Points on a hilly landscape, in no order, each with its height.
A ball rolls from a point to whichever of its 3 nearest points has the largest drop for the distance, and stops where none of them is lower. Distance is the straight distance between rows; heights are no part of it.
j514 h=1.85: [-19  12  13   4 -14  25  19  -1  -4   5]
j133 h=4.54: [ 16 -11  -3 -16  24 -26  17 -22 -64  -1]
j311 h=4.95: [-22   9  11  -3 -20  29  31   8 -26   7]
j61 h=4.97: [ 16 -18   1   3  16  -7  -8   6   0 -13]
j62 h=0.76: [ 10 -18  -3  -9  20 -20  17 -10 -46  -8]
j596 h=3.95: [ 18 -11  -3  -1  13  -2 -20  13  21 -10]
j392 h=1.03: [ 41 -37 -24 -27  37 -40  -2   8 -16   4]
j703 h=5.68: [ -1 -10   3   1  18  -4  19  -5 -37 -13]
j634 h=2.72: [ 22 -30  -5  -8  23 -21 -10  11  -1  -9]
j480 h=1.84: [ 16 -19  -4  -6  24 -24  10  -6 -32 -10]
j68 h=5.27: [-16   3  10  -3   1  14  24   4 -28  -4]
j575 h=4.18: [ 25 -20  -3 -11  24 -15 -27  23  19  -5]
j301 h=5.66: [ -9  -3   2  -7   8   1  29  -5 -56 -11]
j971 h=2.59: [ 30 -27 -12 -29  36 -33 -18  28  12   3]
j214 h=5.26: [-27  23  20  -2 -38  26  25   4  -6  18]
j469 h=2.85: [-25  33  -6  21 -32   4  -7 -16  33  11]
j354 h=3.42: [-26  20  16   1 -31  26  19  -1   0  17]
j571 h=2.04: [ -2  12  -1  12 -10  13 -16  -6  24  -1]
j439 h=2.58: [  6   4 -12   3  -2   2 -35   8  38  -4]
j251 h=4.71: [ 36 -26 -15 -17  29 -35   4 -14 -45   1]
j491 h=5.11: [-22   6  14   0  -9  27  25   4 -17   1]
j226 h=5.03: [ 31 -32 -14 -16  33 -31  -6  10  -8  -8]
j584 h=6.70: [-34  33  19   1 -49  20  22  -3   4  24]
j504 h=3.61: [-25  30 -15  21 -33  -9 -13 -18  47   9]
j41 h=2.99: [ 32 -33 -17 -24  36 -36  -9  17  -2   2]
j364 h=4.08: [-23  13  16  -3 -26  30  29   9 -19  11]
j992 h=1.86: [ -9  14   4  13 -12  19 -10 -11  21   1]
j90 h=1.51: [ 10 -19  -4   0  19  -7   6  -2 -19 -16]
j582 h=4.91: [ 22 -19  -3  -5  19  -9 -17  12   9 -12]
j28 h=1.98: [-33  36   3  16 -36   6  -1 -13  26  14]
j250 h=3.23: [ -2  -6   8   5  11   8  11   0 -16 -11]
j897 h=3.02: [ 24 -26  -9  -7  28 -24   0   5 -14 -11]
j920 h=4.06: [-13  24  -4  16 -21  11 -16 -15  36   7]
j7 h=2.53: [ 24 -26  -7 -15  27 -25 -18  24   6  -4]
j319 h=5.45: [ -5  19 -11  14 -21   5 -23 -10  39   2]
j797 h=5.48: [ -9  -5   4   0  10   7  22   2 -38  -8]
j516 h=1.38: [-2  0  6 11  6 15 -2  0  4 -8]
j307 h=4.07: [ 23 -23 -11 -15  26 -29  14 -20 -52  -2]
j456 h=1.61: [-4  6  3 10 -3 18 -6 -6 11 -2]
j625 h=2.31: [-37  38  12  13 -41  12   3 -11  19  17]
j380 h=3.65: [-16  26 -19  22 -32  -8 -21 -15  53   5]
j869 h=5.37: [ 21 -14  -2  -5  18 -11 -25  17  18  -7]
j414 h=1.09: [  4  -8   4   7  13   7   1  -1  -2 -14]
j478 h=1.80: [-11  15   5  11 -13  19   2  -6   7   4]
j437 h=1.82: [-24  22  12   6 -19  25   9  -4   4  10]
j126 h=4.87: [ 20  -7  -5  -6   7  -6 -31  17  30 -10]
j277 h=1.33: [ 0  5  5  8  0 14 -9  0 11 -7]
j317 h=1.95: [ 11  -4  -2   3   2   7 -22   6  20  -9]
j474 h=3.60: [ 27 -29 -14 -12  31 -33   4  -5 -24  -4]
j767 h=1.41: [ 26 -23  -6 -23  27 -25 -26  27  18  -5]
j572 h=1.90: [-14   7   8   9  -4  23  10  -3  -3  -1]
j198 h=2.47: [  7   3  -4   7   0   6 -27  -2  27  -9]
j631 h=0.91: [  5  -7   3   7   8  12  -8   1   8 -12]
j31 h=3.58: [-38  40  11  10 -43  10   8 -10  18  21]
j367 h=6.89: [-31  32  22  -2 -63  19  24   6  -1  29]
j206 h=2.21: [-25  16  15   0 -23  27  23   5  -7  11]
j357 h=3.84: [ 35 -35 -17 -16  29 -32  -4   5 -13  -1]
j176 h=2.76: [ 24 -26 -10  -9  26 -28   6 -11 -38  -9]
j375 h=1.94: [-16  24   1  14 -17  16  -7 -12  21   8]
j923 h=1.81: [-18  17  11   8 -12  25   8  -5   3   5]
j741 h=2.06: [-26  32   4  17 -29  10   1 -15  26  15]

Call two points neighbours if one is among the 3 nearest of the other. Go from one point of each pair to the other, from neighbour to neighbour, staying as low as possible. Name the highest point that can't be avoided.
j596 and j392 => j582
j62 and j90 => j480
j767 and j62 => j474
j392 and j767 => j41

Where does a ball stop that starts at each point below?
j31 => j28
j920 => j631
j380 => j28
j474 => j62
j897 => j767
j307 => j62
j571 => j631
